Each row is a point on a tangle of strands that fork, close into loops and nearly touch. The rows are in no order.
In the rows, 128 means zero.
Two points are linked if the straight distance between their rows is under 127. Some points are linked to none.
zab: [102 135 117 182  89 103 129  85 110 120 133  88  83 154 126 134 144 169
 118  99 100 111  98 191  75 120 122]
sudil: [108 111 132 133 176 122 128 111 109 177 153 139 190 159 100  92  46 108
 116 164 168 105 175 109 165 169 194]
lapon: [111 110 154 109 125 107 154 119 138 153 125 120 117 117 120 101  82 148
 128 109 132 196  73 200 169 126 117]
kiv: [127 144 118 187  66 145 139  99 101 173 121 110  81 131 127 130 178 185
 111  70  86 136  98 160 104 109 100]
sal: [173 142 134 146 132 121 104  97 173 115 112  77  91  90 111  94 153 168
 130 126 145  96 151 177  77 131 124]
nobos: [130 116 141 134 121 159  98 154  85 145 118 111 116 149 197  96 163 153
 165 183 109  94 150  86 103 143 132]
fono: [101  72 103 104 170  99 110  90 119 126 155 108 125 163 108  94  92 143
 178 118 130 182 108  83 134 174 127]
kun: [108 149  76 170 119  92 133 129 145  70 180 140 141 124 147 169 140 122
  65 108 116  97 106 153  62 113 117]
Liti: [123 119 139 136 116  67 135 140 164 143 119  94 113 106 127 102 125 176
 149 128 166  88 129 130 116 186 139]
puz: [179 126 149 132 145 122 109 114 185 136  99 105 116  97  61 100 144 128
 152 124 142 130 115 164 107 134 116]
ful: [137 112 138 152 119 130 114 101 112 153 129 145 109 116 126  75 100 120
 151 164 106 127 143 149  92 157 186]
vube: [139 187 119 155 189 140 152  70 109 108 103 107 133 140 135 137  96  88
 163 152 141 148 133 154 117  94 148]
rifot: [106 173  98 128  88  99 131 130 179 125 157 124 140 114 143 146 181 147
  75  59 153 142 120 150 122  78  77]
Vilu: [107 151 155 117 133 110 116 181 131 100  53 128 112  95 105 159 122 149
 151 137 128 119 165 152 104 122 119]
zozov: [147 138 178 138 115  56 102  97 153 168 114  91 117 104  98 112 147 124
 165  55 134 132 124 156 185 146 113]
zibod: [149  97 163 113 100 126 151 113 116 107 138 146 116 132 133 118 145  94
 144 134 142 158 103 130 137 113  95]
tulok: [139 160 133 158 121 117 109  91 145 108 115  78  76 124 144 114 150 180
 121  87 121  89 110 199  70 128 109]
sur: [159 145 115 139 146 121 158 118 155 161 122 113  98 111 140 100 103 140
 126 109 133 175  96 206 146 135  90]
fevi: [174 123 121  75 137 214  98 117 156 112 146 148 109 137 123 104 183  99
 141 146 123 134 115  64 147 131 114]
dum: [174 128 131 152 148 189  94 104 108 107 118 153 107 148 119 139 147  99
 152 183  92 134 148 115 123 113 137]
lonif: [145  86 128 165 100 157 106 148 137 178 169 142 146 148 146 103 170 125
 118 113  97 120  79 118  84 142 143]
gogur: [152 155 149 127  76 113 146 150 184 159 117 138 146  86 101 142 154 136
 106  46 139 138 144 118 236  99 117]
pused: [ 97  78 110 109 148 105 114 100 122 163 157 148 175 183 114  89  57  76
  99 148 131 149 146 103 145 159 189]
nalef: [153  88 152  77  94 139  91 168 138 124 125 133 112 135 113 161 128  88
 156 152 134 100 117  55 155 160 101]
mabuf: [109  96 107 140 107  85 152 105 104 122 168 146 161 117 163 143 109  99
 128 155 167  91 121 158  87 140 142]
mek: [131 166 131 157 118 162 101 144 171 171 143 125 141 171 117 135 194 139
  97 116 129 165 119 131  76  75 105]
mokun: [190 142 139  92 125 153 140 122 199 124 164  98 127 138  78 123 154 109
  92 112 178 166 168  98 170 132  97]
zuriv: [ 85 118  82 138 101  82 151 154 122  54 151 107 136 124 137 121 110 157
  81 149  70  70 111 119 105 147 122]
Dovur: [178 130 106  63 145 180 147 111 184 121 152 132 101 135  99  92 161 117
  97 111 153 131 126  95 137 143 103]
vov: [200 138 130 120 115 130 180 101 181 138 151  87 129 105  92 135 152 127
  86  78 166 164 170 132 206 127  77]
sama: [165 149 143 152  68 175  76 122 123 190 115 122  85 127 130 139 183 126
 150 122  89 161  90 137 155  94  93]
kesut: [102 113 119 147 176 114 114 120 101 158 128 120 133 171 140 124  92 134
 172  90  79 207  79 134 160 115 116]
sedun: [ 90  87  96  98 128 141 144 190 120 108 118 100 175 131 165 138 144 163
  95 118 146  52 147 118  92 171 113]
Tor: [119 113 140 103 179 152 173 118 133 126 135 110 138 154 167  84  70 119
 133 148 153 165  77 146 129 161 144]
Gesa: [ 94 144 113 131 129 126  81 185 114  84  99 161 127  99 120 167 165 171
  75 117  59  99 156 121  76 112 146]
kib: [ 97 154 147 132 121 105 110 196 137  85  71 129 104 102 132 147 149 181
 103 118 101  86 159 146  80 126 131]
buras: [ 91 129 120 138 132 115 133 120  79 136 102 134 163  86 153 118  96 133
 143 174 119  79 173 132  97 107 168]
midu: [156  95 159 127 108 159  87 173 137 144 154 164 128 164 124 159 144  74
 151 149 132 125  76  72 126 145 136]
Mufa: [138 131 152  87 151 161 101 179  93  86 122 201 149 143 139 159 128  68
 127 121 117 116 171  73 150 128 134]
gab: [ 91 119 137 142 125 131 129 128  49 137 125 146 156  89 170 119 140 163
 116 148  79  67 193 108 119 102 181]
dodid: [ 62  96 114  96 189 116 120 115  79  97 120 134 117 154 131 101  50 122
 131 154 118 164 166  78 156 146 179]
mup: [143 114  84  79 175 145 123 121 122 103 121 105 175 140 151 102 132  96
 168 140 155 121 135 102 132 142  85]
kogu: [182 142 133 167 122 192 134 124 136 180 124 124 138 156 136 128 163 111
 103 123 125 198 109 156 112 105 102]
rin: [134 160 126 145  83  99 127 134 187 163 132 114 143  93 114 136 189 157
  86  22 125 123 138 140 166  93  80]
ragi: [123 102 159 117  92 154 136 142 130 155  99 146 121 102  93 120 108 159
 155  91 115 190  91 184 220 105 101]
Nuve: [103 123 137 155 128 166  91 169  67 133 107 124 146 100 164 124 169 160
 144 143  69  80 161  97  94 117 147]
Mogir: [157 154 140 115 164 127 156  89 149  99 121  79  86 118 132  90 120 130
 155 112 143 171 112 166 154 125  96]
gar: [ 98 145  72 151 110 103 142 169 173  31 150  98 143 123 115 150 113 162
  66 137  96  88 105 132  88 109 117]
fedan: [113  95 125 102 107  88 164 107 131 112 141 102 145 125 153 141 116 120
 127 164 201 116 130 148 125 166 103]
tika: [ 81  92  82 127  93 102 146 155 101  84 135 138 135  91 128 126 113 166
 100 137  54  61 130  80  90 129 156]
ribo: [ 79  99 105  60 128 128 123 112  69 105 118 164 152 131 134 114  69  96
 143 152 109 138 174  76 167 157 172]
vife: [ 60 122 107 135 179  83 135  87 110 111 113 125 147 163 136 120  28 110
 121 177 143 165 168 107 161 132 195]
Konev: [135 165  98 154 123 148 103 131 176 115 152 132 124 154 110 143 179 142
  85 137 141 153 167 104  64 102 120]
lanu: [ 93 115 108  94 196 137 153 131  87 173 135 135 201 122 152  96  48 108
 114 149 157  70 182 111 155 155 183]
logig: [116 118 158 124 130 113  94 101 113 129 124 181 105 148 118  75  71 107
 136 150 119 169 133 148 123 163 199]
gela: [102 143 114 111 137 106 136  83  72 119 110 160 150 107 131 103  84  97
 161 172 116 112 174  94 157 129 189]
fegu: [125 147 118 101 130 147 139 156  65 128  84 171 141  89 125 177 140 121
 130 162 101 126 183 106 137 141 116]
tuv: [143 196  79 173 133 119 171 122 190 134 123 102 117 144 134 169 132 143
 103 140 181 120 111 143  91 121  95]
Puf: [116 134 122 156 165 103 143  98  98 148 179 157 150 144 139 117  68  89
 140 113 140 154 107 190 128 138 162]
deri: [ 93 157 102 162 103  88 116 135 172  71 167 118 129 140 128 178 173 154
  81  79 147 125 114 175  76  95 108]
Sev: [123 116 133 108 111  83 150 126 130 125  97 116 114 117 124  98 101 136
 146 177 172 137 137 129 127 164 122]
Toba: [ 89  76  99 106 154  88 111  81 129 143 144 124 187 157 126  89  80  93
 156 140 162 167 111 115 141 159 151]
sota: [104 151 127  99 137  85 141 140  93 123  64 128 122  64 118 176 114 134
 144 159 128 127 168 117 125 133 109]
Kugon: [153 155  97 145 104  97 143  99 171 173 149  86 116  90 122 184 131 166
 125 112 176 119 100 209 150 104  91]
mikon: [130  95 156  94 136 155  96 184  86 184 124 180 139 100 134 118  89 110
 126 161  86  96 157  95 146 151 176]
Mig: [130 108 170 151 156 123 116 117  89 124 145 181  98 159 101 109  55  86
 150 145  97 121 145 106 153 136 196]
tazu: [133  88 127 140 108 166 115 148 111 158 177 182 159 157 125 148 162  95
 127 118 125  99  80  95 106 131 163]
zono: [124 108 153 106 112 142 153 129 119 107 110 144  86 141 116 115 106 115
 162 175 134 150 114  98 138 150 134]
bul: [ 99  92 134  27 132 123 122 141  97  92  96 121 118 141 139 118  98 112
 153 128 103 134 154  61 159 164 118]
Zegag: [113 130 160  98 182 138 121 178  91  62  93 177 129 142 119 168  96 107
 157 143 111 144 143  99 157 138 145]
Dek: [164 127 140  92 137 198  64 121 171 106 177 123  82 137 116 134 161  97
 132 153 139 173 100  77 178 103 100]
sise: [134 126 121 143 195 133 141 111 110 106  94 104 122 132 122 126  59 114
 154 176 122 151 148 135 126 130 135]
dadon: [124 170 167 159 137 164 112 109  86 170 105 146 142 146 137 134 135 103
 149  84  93 161 116 187 135  63 136]
Bopog: [105 106 140 106 181 167 150 163  77 133 116 146 205 137 142 125  85 102
 140 157 131 105 172 108 158 148 159]
Pami: [119 140 150 135 144 128 107 110  83 144 124 154 135 160 139 119 104  89
 153  74  88 182 103 152 171  84 129]
Sifu: [140 190 147 183 157 135 120  67  85 132 104 134 125 153 138 137 129  83
 164 101 111 116 128 155 105  81 160]
kuzir: [112 135 102 140 141 106 163 130 100 110 128 155 152  98 159 157 101 129
 130 175 161  66 149 154  92 124 156]
veg: [115 128 150 113 180 123 150 113 142 112 133  77 106 154 161  82 116 146
 164 144 164 170  95 153 154 161 120]
Besu: [138 148 149 149  78 153 121  89 123 182  89  97  95 127 113 120 186 152
 153 117 112 161  95 146 122 102 113]
fos: [172 135 132 143 189 184 124 131  99 108  97 145 121 122 109 135 103 104
 131 166 102 135 177 136 121 132 148]
Limi: [178 163 109 148 101  95 159 104 168 161 147  73 124  93 119 156 153 143
  84  94 184 148 160 181 184 107  53]
fufa: [ 61 102  98 107 141  94 140 180 120 120 109  95 168  82 162 132 120 209
 113 138 148  72 140 152  94 164 150]
lis: [104 110 100 145 126  93 156 148 163 116 141  68 139  93 154 104 141 204
 140 154 168  64 125 138  97 171 140]
dozik: [115  91 130 125 164 108  99 110 111 117 136 118  83 176 121 131 107 130
 187 110  85 181  90  76 147 131 125]
Dusag: [132 125 160 158 169 109 159 106  74 144 179 174 130 157 115 121  79  81
 135 107 126 120 132 120 156 125 162]
Zim: [151  83 137 115  80 125 159 121 139 115 140 113 126 120  84 163 205 143
 142 117 185  97 120  68 129 142 107]
Vog: [147 178 108 143 177 140 170 176 158 133 111 119 150 148 145 157 125 116
 102 157 164 115 116 130  96 142 112]
Duv: [162 136 148 121  88 183  70 128 151 155 159 124  81 135 127 139 163  81
 140 143 120 158  59 101 175  99  95]
zut: [187 130 135 143 149 176 109 109 135 135 132 144 121 151 101 136 134  90
 122 138  97 199 113 133 117  89 126]
Fezem: [114 163 102 161  75 117 148  91 144 154 115 106 120 104 102 187 142 167
  86  75 137 129 108 217 111  94 101]
fuz: [138 137 131 145  80  92 123 137 164 129 140 138  96 135 120 120 192 154
 121  84 117 103  99 114 100 131 103]
Dalez: [121 144  91 143 113 157  92 159 156  83 134 171 126 135 104 146 165 151
  74 132 100  88 163  97  53 117 141]
Kile: [140 144 149 123  50 173  83 164 176 176 165 133 119 121 130 152 185 141
  87 101 131 154 114 103 161  67  77]
Gukeg: [152 140 169 124  72 146 125 142 167 164  96 146 114  88  81 144 155 147
 133  58 128 149 100 160 211  96 116]
gef: [147 152 117 116 170 135 182 145 150 125 145 129 157 153 156 124 100  91
 120 124 152 150  79 140 124 144 114]
Zano: [140 120 145 149 100 134 101 124 121 181 137 150 114 126 149  76 151 137
 140 152  89 114 101 135  84 127 170]
sope: [159 112 180 135  83 112 140 140 167 135 147 113 120 125 113 140 196 153
 122  87 168 105 124  93 154 133 115]
Kofe: [109 133 133  81 127 172 132 165  89  83  90 179 156 114 151 156 169 117
 132 152 137  99 153  80 134 121 124]
Kefu: [123 124 120 159  92  86 141 153 141  98 150 105  99 125 151  93 154 171
  89 116  93  74 112 120  74 137 115]
Fara: [127  84 141  40 121 107 145 163 124  91  98 127 137 115 106 148  95  88
 149 135 124 112 151  60 169 149  80]
gufut: [161 162  95 155 126  97 156 115 193 134 149  82  99 114 152 187 156 166
 115 150 179 102 101 194 107 121 102]
zodas: [135 111 141 153  93 126 156 113 107 110 139 152 135 149 131 131 149 113
 134 131 144 121 130 139  78 111 125]

A fork is a point with three links, a tip a point with one. Leave the first point through the second and follow the links. Name the first fork or tip that comes.
vov; mokun -> puz
sota; Vilu -> Bopog
pused; Toba -> Zegag
veg; Mogir -> zuriv
Puf; Dusag -> ribo
tulok; zab -> Kugon

A piece is all that can be reached along the links. How many separate loops has the piece of each point below (a circle has one, a figure eight two, a Y none), and how many tips (points with one link)?
kesut -> loops 0, tips 2
sedun -> loops 1, tips 4
sal -> loops 0, tips 4

Name the points in between on the shortest way along the links from the first point to the second, in order.
veg; tulok -> Tor, gef, Vog, tuv, gufut, Kugon, Limi, vov, mokun, Dovur, fevi, Dek, Duv, sama, Besu, kiv, zab
Kofe; mek -> fegu, sota, Vilu, kib, Gesa, Dalez, Konev
zibod; Zano -> zodas, mabuf, kuzir, buras, gela, ribo, bul, Fara, nalef, midu, tazu, lonif
gufut; rin -> tuv, Vog, gef, Tor, veg, Mogir, sur, lapon, ragi, Gukeg, gogur
fos; pused -> sise, vube, Sifu, dadon, Pami, kesut, dozik, fono, Toba
